Points, in no order, along strands that fork, close into loops and pass close to each other.
In the rows, zero is written as 128.
Two points are linked if the straight distance between their rows is under 97.1. Some points are linked to none.
tol: [138 126 113 145 111 136 104 131 161 118 158 125 137 134  92 142 121 145
 124 123 141 118 143 174]
lirot: [127 144 173 124 118 134 123 117 187  96 100 113 143 119 171 116  85 154
 134 119 139  73 150 198]
fizon: [106 118 122 122 118  88 106 126 173 138 162 159 118 107 139 137 103 139
 127 128 146 146 162 145]
lef: [101 167 139 101  57 126 123 114 139 105 124 147 145 141 124 148 105 179
  98 113 135  99 183 135]
Zik: [122 144 101  99  75  66  66  75 157 173 145 166  97 127 122 133  92 176
  94 114 131 152 213 136]
pumaz: [118  93 122 147 170  80 155 146  83 111 120 125 165  81 175 128 153  77
 151 149 128 138 118 103]
Bovip: [136 171 111 110 121 212 119 138 164  37 137  67  96 186  76 105  89 180
 149 114 119 155 149  86]
nas: [137  91 136 144 200  94 163 121 109 126  98 136 116 103 179 151 150  84
 116 121 115 101  92 146]
tiz: [159 118 125 157 135 117 122 126 162 126 167 137 127 111 139 150 133 129
 112 106 122  97 124 200]
Vele: [135 101 105 165 171 113 121 142 135 147 141 150 163  85 132 177 139 108
 115 126 145 134 148 130]
fet: [148  84  97 178 165  96 121 162 187 146 166 123 144  95 143 172 138  89
  99 127 115 131 150 131]
zere: [149 164 118  76 105 177  97 119  94  92 152 132 114 148  38 127 158 186
 135 133 108 194 135  71]
lebu: [159  74 137 156 184  97 164 141  68 104 123 100 131  93 160 108 151  86
 145 149 105 179  84 140]
lev: [145 157 140  80 125 201 129 118  79  70 134 122  98 146  62 130 141 167
 154 112 128 183 105  64]
lom: [132  59 116  95  87 104 123 149  75 149 131 132 148 126  90 159 211 140
 113 153 109 230 114 114]
Kita: [104  85 111 152 154  73 110  95 133 165 156 135 133  99 159 121 138  95
 140 102 106 125 155  99]
zor: [126 150 127 115 106 106 125  86 138 122 134 163 105 129 146 134  72 164
 108  92 153 114 166 162]
nune: [121 169 127  78 101 179 113 115 161  56 112  90  93 194  62 136  76 181
 129 112 124 154 160  94]
mip: [140  79 147 119 164  89 164  99  66 129  77 156 127 107 162 165 185  99
 110 124 129  93  89 127]
Ged: [124  88 110 176 182  87 133 123 109 145 121 122 148  81 169 129 139  70
 150 126 152 123 131  81]
vum: [149 134 113 145 136 166 170 181 158  82 133  66 112 186  86  90 109 131
 132 141 111 119 148 113]
Nazu: [101 128 132  71  57 140 114 115 122 132 166 155 124 140 108 122 157 180
 140 153 118 151 141 123]
detad: [115 129 139 130  94  84  71 116 202 142 161 130 110 110 138 128  61 135
 103 121 137 151 168 172]
tebe: [158 156 148 151 201 152 140 153 138 119 106 102 126 114 188 115 141 102
 124 160 113  68  84 191]
ped: [162 122 140 166 218 132 154 171 103 106 101  93 147 104 204 127 168  79
 133 179 111  84  84 161]
Kasem: [116 123 126 147 148 146 136 149 159 128 107 131 132 147 122 144 109 129
 130 128 175  98 135 130]
buva: [133 117  70 151 122  89 103 146 119 192 179 141 158  86 118 164 161 128
  92 146  96 214 134 110]
sib: [132  74 116 154 181 107 171 138 132 121 145 122 106 111 166 135 134  61
 112 140 109 127  88 153]
fiz: [143 179 167 132 186 112 135  81 138 133  91 136  96 131 190 119  92 141
 129  98 133  65 121 201]
gato: [170  95 139 150 131  90 179 161  70 115 134 100 134 103 121 122 156  93
 136 143  95 199  91 127]
vuned: [135 129 121 120 109 170 142 170 105 113 147 106 137 142  70 106 141 122
 156 148 121 186  93  92]
ven: [ 91 127  93 124 137 109 162 104 106 142 126 149 104 164 107 109 100 130
 163 118 136 147 144 100]
padu: [143 142 176  94  83 166 151 172 140  86 140 127 120 136  87 129 153 129
 126 133 116 127 110 121]
mibo: [143  83 140  96 123 152 161 165  83  74 103  96 129 142  73 147 179 118
 126 154 110 188  94  86]
leme: [ 97 135 103 139 137 137 146 120 131 123 105 107 106 198 102  95  77 118
 151 116 150 117 141 107]
muzom: [152  65 123 105 137  75  76 113 152 157 171 174 105  67 140 148 173 128
 106 107 135 144 148 129]
kep: [109 163 122 121 117 189 155 139  85  93 135 118 125 156  88 146 118 125
 126 124 139 158  91  58]
Mufid: [108 151 149 107 134 169 168 140  67  73 114 131 136 138 115 144 155 104
 121 138 140 129  74  81]
zuzor: [138 114 143 149 129 112 140 155 184 122 131  91 101 146 112  76  90  93
 153 136 124 112 131 152]
Murir: [120  60 136 129 146 110  87 109 184 158 161 141 105  89 174 145 121 110
 120 107 137 134 125 151]
Gep: [136 127  69 155 118  61  67  95 174 176 167 135 118 132 104 140  94 131
 101  97 106 152 185 140]
zevel: [114 146 130 177 112 101  94  97 173 114  89  86 132 164 161 112  31 114
 113  90 168  79 180 163]
pina: [121 127 163  74 130 174 156 145  94  75  90 131 130 147  94 155 174 164
 138 130 145 109 132  74]
duze: [141 195 170  95 132 142 167 143 118  84 110 156 125 127 138 138 129 147
 113 125 132  68 124 142]
bapa: [142  70 146  74  97 143 124 159  80 102 128 115 160 126  81 149 212 123
 132 164 116 206  92 100]
gufu: [114 129 143 137 165 137 173 107 151 138  93 128 138 140 192 129 139 128
 133 110  95  40 116 168]
Ligo: [117 175 111 134 118 194 145 152 138  86 146 104 151 146  83 144 109 175
 130 116 128 154 148 105]
govaf: [137 168 140 135 135 131 169 127 112 103 125 164 108 129 119 147 116 123
 105 105 146 100 119 140]
rigeg: [114 133  49 142 127  87  43  89 143 202 168 146 127 141 101 147 104 132
  84 124 120 151 161 118]
nopem: [144 123 178 104 159 122 148 126  95 115  89 142 107 116 146 120 168  95
 141 146 124  88  70 144]
rizos: [139  73 122 163 152 101  95 130 183 144 198 132 112  83 159 130 140  86
 123 124 114 157 105 156]
kofe: [121 126 137 135 179 160 163 162  88  73 100 111 184 137 137 138 155 112
 148 158 150  94 107 106]
ritev: [140 133  57 131 140  94  80 151 125 201 162 115 169 115  86 151 153 120
 104 179 116 232 134  99]
liton: [116 116  71 178 146 153 153 149 146 117 171 112 142 147 133 118 113 123
 131 141 117 120 142 145]
gozen: [144 108 173 111 109 123 142 131  54 120 121 158 133  77 132 138 171 119
 132 136 138 158  85 121]
Nonin: [150 164 166 123 208 116 143 102 128 133  81 127 122 133 186  88 116 129
 166 126 116  62 113 174]
nokul: [ 98  98  78 114 136 111 118 153  81 140 113 128 175 139  96 158 162 124
 122 168 136 181 133  77]
Zagu: [ 85 150 118 151  68 123  81  96 167 157 126 129 156 148 130 121  58 150
 117 101 153 126 175 127]
Revi: [139 137 173 102 140 108 102 121 157 113 128 166 114  90 166 145 124 135
 113 120 157  65 139 180]
givu: [143 129 125 166 133 148 171 161 136 122 121  98 157 113 126  99 133 121
 167 137 115  99 134 124]
kamip: [ 85 136 100 152 160 121 149 130 133 149 114 138 143 151 141 139 101 119
 132 122 172 107 150  90]
Repi: [119 130 110  78  64  78  79 109 132 186 152 180  89 120 118 123 128 161
  98 150 124 161 182 111]
Kon: [ 95 108  95 159 159  86 105 129 122 156 141 131 144 116 138 106 126  87
 154 136 140 129 138  90]
bot: [128 120 143 161 132 114 148 149 144 151 139 122 164  81 157 120 132  98
 153 130 127 105 131 128]
Tini: [168 145 170 111 204 183 161 156  94  99  68  83 126 148 169  80 163 112
 161 170  83  72  67 143]
Fotad: [118 164  59 140  86 134  68 127 174 191 158  94 165 171  86 114 103 161
 108 163  88 179 160 146]
Tif: [163 182 154 156 148  90 140 110 165 106  83 109 129 153 158 114  70 126
 115  93 125  46 154 186]
feba: [138 139 135 172 137 182 140 124 154 104 105  76 116 185 139  67  80 128
 156 124 142  78 118 160]
vog: [145 193 190 121 139 143 138 131 174 105  90 106 124 112 184 105  95 145
 140 139 119  66 120 198]
zir: [140 144 176  93 144 197 156 122 107  69  85 100 123 144 106 102 168 131
 160 122 115  74  88 102]
Depe: [ 90 135 127 135 117  99 157 111 133 150 124 159 136 124 183 156 116 120
 115 101 124  82 147 134]
zepul: [128 109 109  94  77 159 106 170 131 156 173 115 141 146  72 131 176 152
 124 160 113 214 116 138]
totu: [121 149  88 138 118 111  77 123 131 192 145 132 154 114  92 103 129 156
 154 138 125 179 158 109]
zel: [142  96 110 158 133 107  91 128 171 142 188 114 105 114 133  89 119 108
 134 124 114 152 131 178]
Piver: [132 125 139 168 207 119 139 127 117 142  90 110 124 124 177 103 121  75
 151 121 151  70 105 119]
lelo: [153 115 129 175 154 161 171 167 108 113 100  81 141 137 109  87 132  93
 163 144 133 109 103  93]
sekod: [112 131 169 133 165 115 134 104 132 160 101 162 112  90 183 147 104 128
 126 103 172  99 118 138]
vok: [113 139 173  90 184 165 166 130  73  77  75 118 129 135 171 116 147 118
 172 143 142 113  68 113]
non: [130 130 128 133 138 163 139 192 147 101 149 113 142 119 112 131 121 117
 128 169 158 169 100 129]
nup: [163  68 136 140 128  66 167 146  81 134 126 133 143  76 132 150 180  93
 130 123 103 185 118 119]
boz: [114 134  84  65  88  97  80 122 120 197 137 160 113 137  94 135 147 164
 104 173 117 191 151  99]
verav: [ 98 161 151 101 102 170 133 105  98 107 108 152 137 155 137 128 130 162
 144 110 161  80 140 109]
Gosuv: [152 141  84 115 110 111  98 133 146 177 134 117 127 167  42 136 125 174
 113 132 111 183 171 133]
Sivud: [125 126 140 141 113  91 125 115 120 177 129 187 100  68 151 154 130 120
  98 102 150 133 137 107]
neses: [ 78 103  82 151 146 110  98 109 121 178 135 165 143 109 149 175 131 123
  98 124 156 154 137  88]
Lumat: [ 98 139 123 135  91  99 110  95 156 143 136 168 138 113 173 161 113 138
  77  87 131  75 170 144]
Teli: [128 145  95 124 110 119 117 144 155 123 123 121 129 176  64 126  89 161
 124 132 134 152 169 133]
Vudeg: [125 138  83 142 107 165 135 168 167 114 136  76 132 187  63 117 100 140
 119 154 116 141 158 118]
vipi: [139 135 170  80 134 189 159 133  80  55  90 108 132 123 104 122 177 132
 166 120 126 121 100  47]
Zogor: [121 158 125 142 106 161 167 126 159  89 133  94 125 167 132 134  53 160
 121 114 124 117 145 172]
fudel: [127  98 115 148 117 115  93  97 112 177 142 136 157 104 101 109 157 135
 159 116 130 148 151 111]
gizo: [135 121 124 103  90 120 145 119  67 164 120 159 100 113  64 152 145 157
 120 119 136 202 113  98]
Fudud: [116 138 134 105 112 163 128 138  83 109 111 143 159 123  92 141 164 162
 146 131 169 132 130  67]
Noto: [157 129 150 151 120 157 178 162 156 106 119  88 103 160 115  96 100  93
 138 138 108  89 103 148]
zoked: [137 162 129 109  84 188  91 160 157  71 167 108 122 178  52 109 117 138
 120 142 140 146 119 113]
Zodol: [181 109 180 118 106 121 135 124 107 138 140 158 106  72 144 126 184 130
 124 129 112 114 103 164]
luz: [154 136  94 171 121  82 107 106 153 145 157 149 112 120 103 125  94 111
 109  95 125 123 159 148]
Boliv: [135  63 129 137 158  94  78  88 110 129 152 155 144  66 178 159 193  99
 116 112 129 115 116 116]
luv: [ 93 103 112 125 126 106 135 154  93 113 142 131 174 110 155 127 171 101
 142 162 119 130 132 102]
rizi: [136 101  66 158 109 129 105 136  82 165 144  95 147 138  76 105 157 104
 127 165  91 216  89 109]
siza: [126  42 109 118 166  67  55  99 134 142 171 162 135  67 164 166 183 102
 105 110 130 149 142  91]
dezi: [140  93  97 190 147 141 150 168  98 148 118  80 146 136  89  97 127 112
 154 144 124 146 131  96]
Sola: [127 116  98 149 174 127 158 135  86 101 121 134 164 133 127 136 150 118
 143 127 150  97 136 113]
miri: [147  86 124 169 177  98 100  94 151 149 182 145 122  48 195 160 144 114
  98  77  91 128 129 118]
peg: [120 164 160 129 163 204 156 111 126  91  79 110 120 167 128 103  98 145
 159 100 167  85 105 121]
Sabuv: [123 118 132 138 155 131 134 154 176 112 136 124 130 126 155 135  97 107
 121 148 148  94 124 166]
Vuk: [101 182 140 127 124 177 162 104 131  98 108 110 136 179 156 118  66 159
 128  89 140  97 147 146]
zuf: [123  66 113 117 115 103 129 145  82 131 123 145 162 113 106 170 183 121
 113 154 137 180 123 113]
fezu: [127 117 101  86  86 184  91 161 129 126 157  94 142 174  48 124 185 152
 131 170 103 211 110  90]
Rorud: [152 128 152 118 178 161 188 151 153 105 106 118 101 154 139 134 118 145
 131 143 124  94 100 177]
gurid: [102 130 139 121  71  99  91  90 170 125 151 129 115 126 147  91  71 129
 132 122 128 126 146 178]
zatel: [140  99  86 122 103 114 121 110 107 183 141 139 123 148  60 138 152 162
 110 122 103 165 146 134]
kofo: [115  85 112 106 122  79  66  93 161 179 158 181 107  83 152 173 152 148
  79 114 137 138 178 107]
vukit: [137 106 149 133 143 117 151 126  80 113 122 129 123 116 127 100 160  77
 149 148 129 115  87 118]
rina: [113 173  85 118  98  95  39 101 153 204 141 123 140 135  97  96  94 166
 130 142 129 176 175 114]
pef: [128 101 141 130  86 122 100  94 133 140 169 166 124  92 148 139 155 131
 108 114 142  95 119 164]
Pum: [124 162 146 148 126  86 115  85 157 123 112 129 123 130 179 120  80 112
 122  81 128  54 164 162]
Zanim: [152  85 156 103 164  80 146 135 118 124 156 160 104  73 164 147 162 110
 121 127 118 148 113 169]
matur: [165 102 136 159 127 126 168 162 137 142 141 107 112 129 106 103 138  85
 131 130  96 113  97 154]
gikik: [165 185 154 150 212 144 145 148 130 135  70  87 124 139 197 100 130 127
 144 165  77  48  87 190]
Vode: [115 165 174 105 127 190 140  79 102  93  99 138 113 171 127 122 125 161
 137  96 159  72  98 142]
nim: [155 101 153  99  70 130 130 127  63 135 143 167 128  86 102 143 193 147
 112 145 142 174 108 116]
zub: [114 181  87 146 126 172 144 146 103  99 150 106 117 171  93 111  85 120
 129 125 125 166 119  79]
mopep: [151  66 150 161 174 103 105 125 117 138 148 131 121  57 170 119 143  65
 139 129 140 173  94 140]
kurut: [145 130 130  98  87 133 157 125  40 116 136 150 116 129  64 147 169 159
 132 123 107 183 125  80]
fazim: [139 122 111  91 100 129 135 143 113 183 129 134 111 144  44 152 148 159
 109 146 115 228 120  97]
dibe: [176 108 167 135 147 115 124 108 141 140 138 155 115  74 163 143 145 129
 116 103 110  94 105 195]
Vive: [118 138 105  89 122 134 114 137  74 134 121 152 144 132  72 153 158 147
 127 156 156 171 130  69]
Lopaf: [106 153  86 102  45 111  73 130 173 164 151 114 161 157  88 125 108 182
 106 153 106 158 183 145]
Zisit: [152  76 143 130 152 105 125 158  66  80  95 116 171  92 130 145 172  85
 139 163 155 187  76 110]
Vun: [123 115 169 101 171 123 168 141  55  78  77 104 144 114 160 125 160  93
 159 162 140 148  75  97]
zeze: [ 90 119  46 133 147  82  83 111 121 207 134 135 138 136 118 139 131 104
 108 149 108 186 145  79]
kamuz: [104 154 146 112 146 120 158  90 120 130  85 153 128 159 190 132 143 141
 126 102 127  31 136 148]
bel: [128 201  94 120  92 190 125 133 132 112 142 111 130 162  61 137  78 193
 118 116 106 182 148 111]
fel: [122 168 128 113  75 111 122 107 108 121 147 185 120 113 138 160 140 176
  82 120 143 105 181 135]
sugob: [143 137 178 141 139 106 150 144 145 142 122 139 140  80 171 116 153  98
 140 129  95  70 114 147]
vin: [148 104  84 208 169 104 149 157 119 164 126 104 133 127 117 106 116  79
 139 117 113 130 136  95]
Tisa: [104 109 144 136 180 110 106 101 188 145 103 147 120 106 193 151  97 117
 134  92 167  84 142 144]
pez: [129 131 129  67  84 176  95 171 153  95 156 110 122 153  58 122 155 149
 133 154 130 170 117 106]
vamu: [ 82 112 110 115 121 130 132 131 119 104 165 134 146 134 149 109 147 122
 152 155 122 118 123 134]
Roru: [144  97 101 138 105  94 129 111 114 165 154 153 107 115  94 148 161 111
 114 120  91 153 136 126]
Zogo: [117  92 147 139 191 123 108 104 187 162 138 139 121  80 209 144 125 120
 113 111 129 101 125 159]
Dufo: [104  84  70 130 153  79  68 109 151 185 160 161 139  91 131 177 144 127
  87 126 128 166 159  92]
rudes: [126 120 137 135 205 120 144 107 124 142  86 140 126 117 219 157 163 118
 122 134  91  41  92 174]
viveb: [124 121 174 123 112  98 102  65 157 159 113 171  87  94 202 119 100 127
 119  87 139  71 140 154]
vig: [134 181 181 119 109  83 116  58 143 108  79 136 106 143 197 114  77 132
 110  76 137  47 164 190]
refa: [115 143 128 159  99 103 104 118 191 139 113 101 130 143 139 110  51 134
 130  97 158 118 176 153]
rel: [113  89 137 121 129 121 153  98  82 153  86 158 122 126 133 159 159 109
 117 107 142 106 103 104]
mup: [136  70 163  85 142  92 157 160 101 106 144 141 134  96 159 163 193 113
 126 158 117 174  98 160]
fipob: [128 172  90 161 116 127 119 139 156  81 134  85 145 186 103  83  62 135
 137 132 139 101 181 123]
gup: [128  92 120 129  97 141 126 169 126 152 150 119 145 105 109 135 162 125
 135 149 114 198 110 134]
zufu: [161 150 169 159 120 118 143 128 160 135 111 124 136 113 142 112 123 120
 140 104 105  54 134 153]
goki: [124 165 174  86  83 120 130  87 138  94 108 156 107 135 163 137  72 184
 102 103 153 100 164 193]
nel: [128  85 132 148 122 106 139 154 146 157 160 123 151  66 147 134 160 110
 143 133 115 166 121 129]
nuz: [104 116 125 121 104 154 134 146  83 105 122 138 137 142  94 155 169 103
 111 157 149 141  75  86]
Fev: [126  76 104  87  83  90  92 140 105 204 137 145 134 106  97 165 197 140
  90 168 104 215 127 111]
lanup: [127 105 149 153 200  98 108  98 101 148  94 141 137 102 188 114 157  72
 162 102 156  80  96 111]
golag: [129 112  46 151 120 106  68 135 155 173 194 119 150 147 105 131 145 114
 102 166  99 169 136 142]
bor: [158  69 107 148 125  73 140 133 111 164 154 142 137  90 117 171 182 110
 113 121  81 181 129 127]
rike: [126 182 158 102 125 103 131 129 152  90 133 156 118 124 148 132 107 138
 109 123 140  65 155 167]
sev: [103 193 107 134  81 139 122 138 123 121 151 120 128 163  84 108  75 131
 122 127 123 141 127 103]
Zuro: [130 107 114 134 135 147 127 168  69  85 127 106 176 107 108 137 162 105
 137 181 145 207  80  90]
Kigov: [125  99  75 159 145 113  82 158 147 175 146 124 146 113  96 145 134  95
 114 143 133 157 144  96]
gofad: [124 147 169  70 109 198 164 115  97  72 125 129  93 136  98 128 132 174
 148 107 126 153 111  94]
konar: [117 126 105 167 134 161 144 135 136 122 124  85 100 188 129  70  89  97
 161 136 135  88 124 108]
Zag: [143 118 156 138 130  96 131 119  91 141 126 174 130  53 156 150 151 111
 128 121 144 142 114 122]
zim: [120 146 121  79  63 169 156 161 134 123 151 122 112 150  73 146 144 171
 106 140  91 194 127 104]
piluk: [102 165 105  69  54 119  90 126 141 145 154 137 135 168  79 113 138 194
 131 155  97 157 170 111]
mupar: [124 123 128 112 116 146 127 120 122 117 145 147 122 139  93 141 134 152
 126 132 148 138 123 132]
pepar: [158 169 195  93 194 116 151 117 128 138  71 138 120 112 199 128 138 165
 141 138  99  61 106 191]
dif: [128 153 105  73  60 147 112 156 132 178 137 136 127 153  60 160 144 170
  86 142  94 201 135  97]
begos: [124 110 118  92 103 201 117 177 100 104 136  81 142 145  60 120 172 129
 142 165 108 214  82  64]
foni: [102 140  67  98 121  91  78 124 107 213 139 140 149 122 104 134 145 127
  99 182 102 209 135  94]
Nuv: [127 101 127 166 150 132 133 142 155 151 100  90 108 147 108  70  99  94
 172 127 150 104 139 108]
todi: [142 136 147 134 124 113 132 108 107 129 136 140 108 115 124  99 130  99
 151 112 133 108 100 133]
nedo: [139 166 131 143 113 119 141 128 111 126 127 180 128 112 120 171 130 151
 102 101 161  93 160 122]
pur: [114 122 163 104 158 102 133  85 151 150 101 180  92 102 223 159 150 105
  89 113 122  52 105 155]
vot: [112 148 126  90  98 142 134 128 155  88 110 131 109 187  74 136  84 161
 123 111 139 132 157 124]
vifu: [121 146 103 150 110  82 103 109 124 175 143 160 107 104 110 139  98 114
 106 100 134 140 150 102]
Deme: [168  57 137 172 195  85 133 119  95 120 127 104 134  58 196 128 155  70
 134 130 107 189  75 147]
senes: [120  81 115  91  82 101 112 141 135 175 171 159 120 114 115 160 172 123
  90 152 121 194 114 133]
bubuk: [143 159 106 126 126 226 130 153 140  66 137  77 134 163  67 124 132 167
 150 129 118 175 142  67]
nubo: [103 171 142 127 131 200 174 129 105  77 133  97 126 165 128  91 111 123
 163 107 125 114 104  70]
teliz: [134 124 113 184 222 109 146 117 152 147 112 114 111 120 196 129  95  75
 119 110 132  82 111 150]
kito: [126 106  98 169 123 107  83 148 198 175 161 125 147  96 122 159 126 111
  98 126 124 144 161 121]
komi: [153  68 141 137 171  66 137 108 131 144 162 158 114  54 198 173 168 101
 111  98  93 145 119 139]
Kez: [113 165 152 131 106 116 121  96 161  92  66  91 147 184 176 127  41 143
 119  81 157  76 186 168]
guno: [140 122  94 160 117  84  82 125 205 139 177 104 103 131 124 111  68 118
 115 120 121 155 164 176]
Binu: [ 85 126 111 143 129 125 109 110 108 179 104 154 146 134 137 158 113 122
 128 102 180 124 152  80]
feg: [133 146 172 106 135 112 124  64 153 140  98 160  96 116 201 114  96 154
 117  99 128  53 140 200]
Zepam: [146  94 149 107  68 118 129 123 101 150 166 176 129  90 127 145 186 143
 105 114 118 133 120 149]
Dez: [132 149 108  77 112 170 106 128  96 142 111 112 130 166  23 130 154 177
 148 142 111 201 127  52]
pogiv: [152 121 160  96  69 135 150 110  59 120 121 172 101 114  91 126 185 157
 125 121 129 133 116  96]
pofo: [117 135  39 161 116 129  90 146 149 184 163  91 142 165  98 114 109 135
 113 169 106 180 139 126]
Rimi: [165 164 169 105 134 191 160 164 138  52 138  95 105 139  83 112 138 133
 147 142 119 129 104 105]
Gupir: [141 137  94 176 112 131  90 139 161 153 116  88 129 160  86  77  77 136
 145 129 149 134 160 111]
nedi: [ 96 131 112 171 139  88 102  95 160 160 151 134 131 110 180 121 103 115
 138  96 128 101 171 123]
volim: [123  97 101 172 171 119 142 116 156 143 152 128 105 120 184 125 106  80
 120 115 116 102 114 155]
Duno: [114  90 123  95 115 129 172 145  62 117  91 120 137 151  81 138 170 117
 140 143 102 163 115  68]
sevu: [135 149 160 128 188 172 157 145  97  84  99  86 130 132 159  87 132 119
 162 155 121  96  72 146]
kigo: [123 147 177  96  68 182 150 135 152  80 122 122 121 150 103 125 131 160
 128 113 122  86 123 142]
bekon: [108 120 156 107  96 111 134 122 154 153 122 155 115 111 138 119 101 145
 155 116 139 131 151 125]
lubam: [157 159 185 101 155 135 156 137 158 124 102 129 114 100 179 124 137 138
 129 144  99  82  98 212]
fav: [137 113 143 129 151 154 199 138 124 138  87 134 114 141 142 155 133 120
 124 128 124 101  89 141]
seso: [167 177 168 121 217 136 161 153  98 128  46 101 123 155 162 109 150 119
 152 158  89  57  83 155]
Bolo: [106 160 142  72  71 173 157 117  98 107 135 157  91 141  97 134 113 174
 126 117 125 159 127  79]
lafa: [ 85 159 130 117 113 122 143 111 115 121 111 160 137 158 159 132 125 123
 127 110 154  61 154 117]
vopum: [123 124 124 162 187 161 163 161  94 101 111 103 164 117 178 131 150  83
 132 171 137  94  84 136]
zazuf: [133 147 127 153 118 112  97 132 170 107 124 115 151 147 108 103 108 117
 152 115 158  60 167 132]
biru: [110 158  90 163 111 142 153 133 154 117 156 111 141 156 139 122  70 125
 119 128 127 120 135 151]
tib: [101 173 141 138  86 160 154 130 110 107 144 119 120 145 117 104  99 116
 140 119 128 110 108 100]
viro: [119 114 141 126 130 135 143 177 154 105 163 138 136 113 139 157 136 108
 106 156 142 133 123 148]
veta: [ 96 193 116  90  65 165 128 110 107 106 142 137 108 165  89 132  98 186
 112 106 111 180 150  94]
Gir: [123 121 178 102 146 103 156 103 102 157  95 178  92  95 192 149 150 107
 117 116 143  86 107 131]
ritu: [126 178 181  81 113 142 150 111 145  68  87 125 109 149 164 125  68 182
 123 109 142  85 140 171]
zep: [140 138 177  86 136 142 174 121  94 100 113 154 107 118 124 121 156 138
 145 125 135 121  92 127]
gared: [129 167 166 134 124 158 151 125 108 114 120 126 117 132 134  85 117 105
 159 120 136  81  78 123]
Dav: [ 95 157  87 161 112 112  60 111 175 178 138 118 155 124 122 116  79 137
 126 128 146 149 177 118]
zored: [ 89  98 128  80  97 135 146 114  98 108 155 151 148 121 138 116 162 166
 164 145 122 137 134 116]
nivez: [109 187 137 147 152 175 183 117 130  93 104 105 141 162 186 121  87 136
 133 119 116  68 109 162]
kuz: [120 118 104 190 164 121 105  99 168 136 145 112 133 122 180  97  96  98
 143 117 139  83 145 154]
kivi: [127 116 130 146 235 115 119  87 130 153 102 134 119  93 235 160 140  99
 114 111 115  75  97 152]
buka: [130  58 133  97  99  96 124 149 101 129 172 155 122 102 139 152 195 106
 110 156 116 196  96 154]
zusa: [123 141 136 168 133 138 113 106 164 107  97  86 134 180 157  93  61 116
 135 106 166  53 143 178]
gasi: [149 108 162 124 154 131 165 170  54  60  78  92 161 111 110 127 159  87
 155 159 144 176  85  76]
rira: [137 103 143 131 127 127 175 122 129 171 109 152 118 117 121 162 134 122
 115  99 129 119 115 136]
taz: [115 115 129 137 152 163 152 177  89  91 127 110 141 118 124 128 122  95
 148 172 163 177  88  91]
zov: [100 149 114 105  94  92  99 102 155 154 142 183 105 115 148 155  79 164
  95 109 151 146 176 137]
fada: [119 132 160 116  81 160 122 119 172  96 107 113 137 146 125 116 100 165
 133 117 141  94 133 170]
keruv: [144 109 136 122  58 133  93 122 155 152 177 134 113 125 106 111 143 141
 133 120 124 159 123 182]
Pofi: [ 97 132 114 120  56 104  95 100 165 138 123 159 139 136 128 165 104 164
  72 107 149  89 182 164]
Ziki: [161 169 176 119 132 177 158 158 134  62 103  91 120 153 108  96 128 126
 158 121 111  68 107 121]
Kuvir: [ 91 187 148 110 124 212 147 103 127  79  97 105 125 183 129 111  80 169
 155  80 154 114 137 100]
seker: [148 112  68 172 138 158 136 172 152 125 168  80 139 168  89 100 114 128
 137 157 126 146 151 144]
Dile: [109 122 161 124  81 102 108  79 153 168 105 161 101 119 158  99  98 141
 142  88 152 100 160 137]
kot: [123 119 113 150 117 138 141 147  79 152 124 113 142 131  95 111 136 117
 155 138 129 171 107  85]
rud: [122 127 137 112  53 129  81 104 165 145 140 128 113 147  97  97 101 151
 133 117 138 133 139 156]
lov: [108 127  55 147 147 111  99 136 120 188 118 124 152 153  79 133 122 118
 130 158 134 152 151  86]
peve: [157 160 120 168 136 127 136 165 161  90 121  91 141 159 126  83  88 116
 140 140 136  66 163 139]
bif: [138 193 123 137  95 165 140 143 148  63 120  80 128 187 105  82  59 133
 135 113 121 115 156 117]
vup: [124 164 175  99 150 162 154 138 169  80  94 117 111 167 141 131  89 152
 127 138 136  83 114 167]
lem: [141  97 108 159 124 113 112 140 152 149 130 116 145 119  84 102 139 124
 162 122 130 138 153 128]
vug: [131 120 151 100 109 175 147 117  78  99 135 140 112 129  97 121 142 142
 150 125 140 163  87 125]
zuri: [186 175 141 148 178 126 141 116 151  93 101 109 116 149 145 117  97 139
 127 112 110  47 131 207]
Lere: [139 130  97 172 139 114  85 125 149 138 141 120 143 130  98  93  94 120
 158 125 163 100 170 117]

A piece is all that can be reached along the links. How many separate loops has the piece of each point below (a circle has one, a figure eight two, a Y none), and how many tips (points with one link)?
nim: loops 0, tips 11
fada: loops 0, tips 9
lem: loops 0, tips 5
muzom: loops 0, tips 2

A fork is a point with three links, a tip a point with one. Leave the first point through the second and follow the links. Name the first fork or tip that comes.
lom / zuf: feg
neses / Binu: Sola
zov / zor: volim
vopum / ped: Boliv
nedi / Kita: golag
pur / Gir: detad
Teli / vot: gofad

A tip is a point with one link. Name the tips that can be reached along the links from each point below, in the order of the rows.
zusa: ven, matur, Kez, Gupir, bif
taz: Boliv, Sola
fezu: zoked, vin, zufu

Name the points in between on the shortest way along the links from the first point to the second, in order.
Boliv / Sola: siza, muzom, kofo, Dufo, neses, Binu, kamip, Kasem, Sabuv, viro, non, taz, Zuro, Zisit, gasi, Vun, vok, sevu, Tini, seso, gikik, tebe, ped, vopum, kofe
Lopaf / keruv: piluk, Nazu, zored, vamu, luv, pumaz, Ged, Kon, Kita, nedi, kuz, volim, sib, nas, mip, rel, rira, fav, Rorud, vup, ritu, goki, zor, zov, fizon, detad, gurid, rud
komi / vog: Zanim, mup, buka, senes, Fev, lom, zuf, nokul, Vive, Fudud, pina, vipi, zir, Ziki, Rimi, padu, kigo, fada, lirot
sev / Lumat: tib, gared, todi, vukit, nopem, zep, vug, gofad, Bolo, veta, bel, Ligo, bubuk, Bovip, nune, vot, Teli, Vudeg, seker, liton, biru, Zogor, Vuk, Kuvir, peg, Vode, verav, lafa, Depe
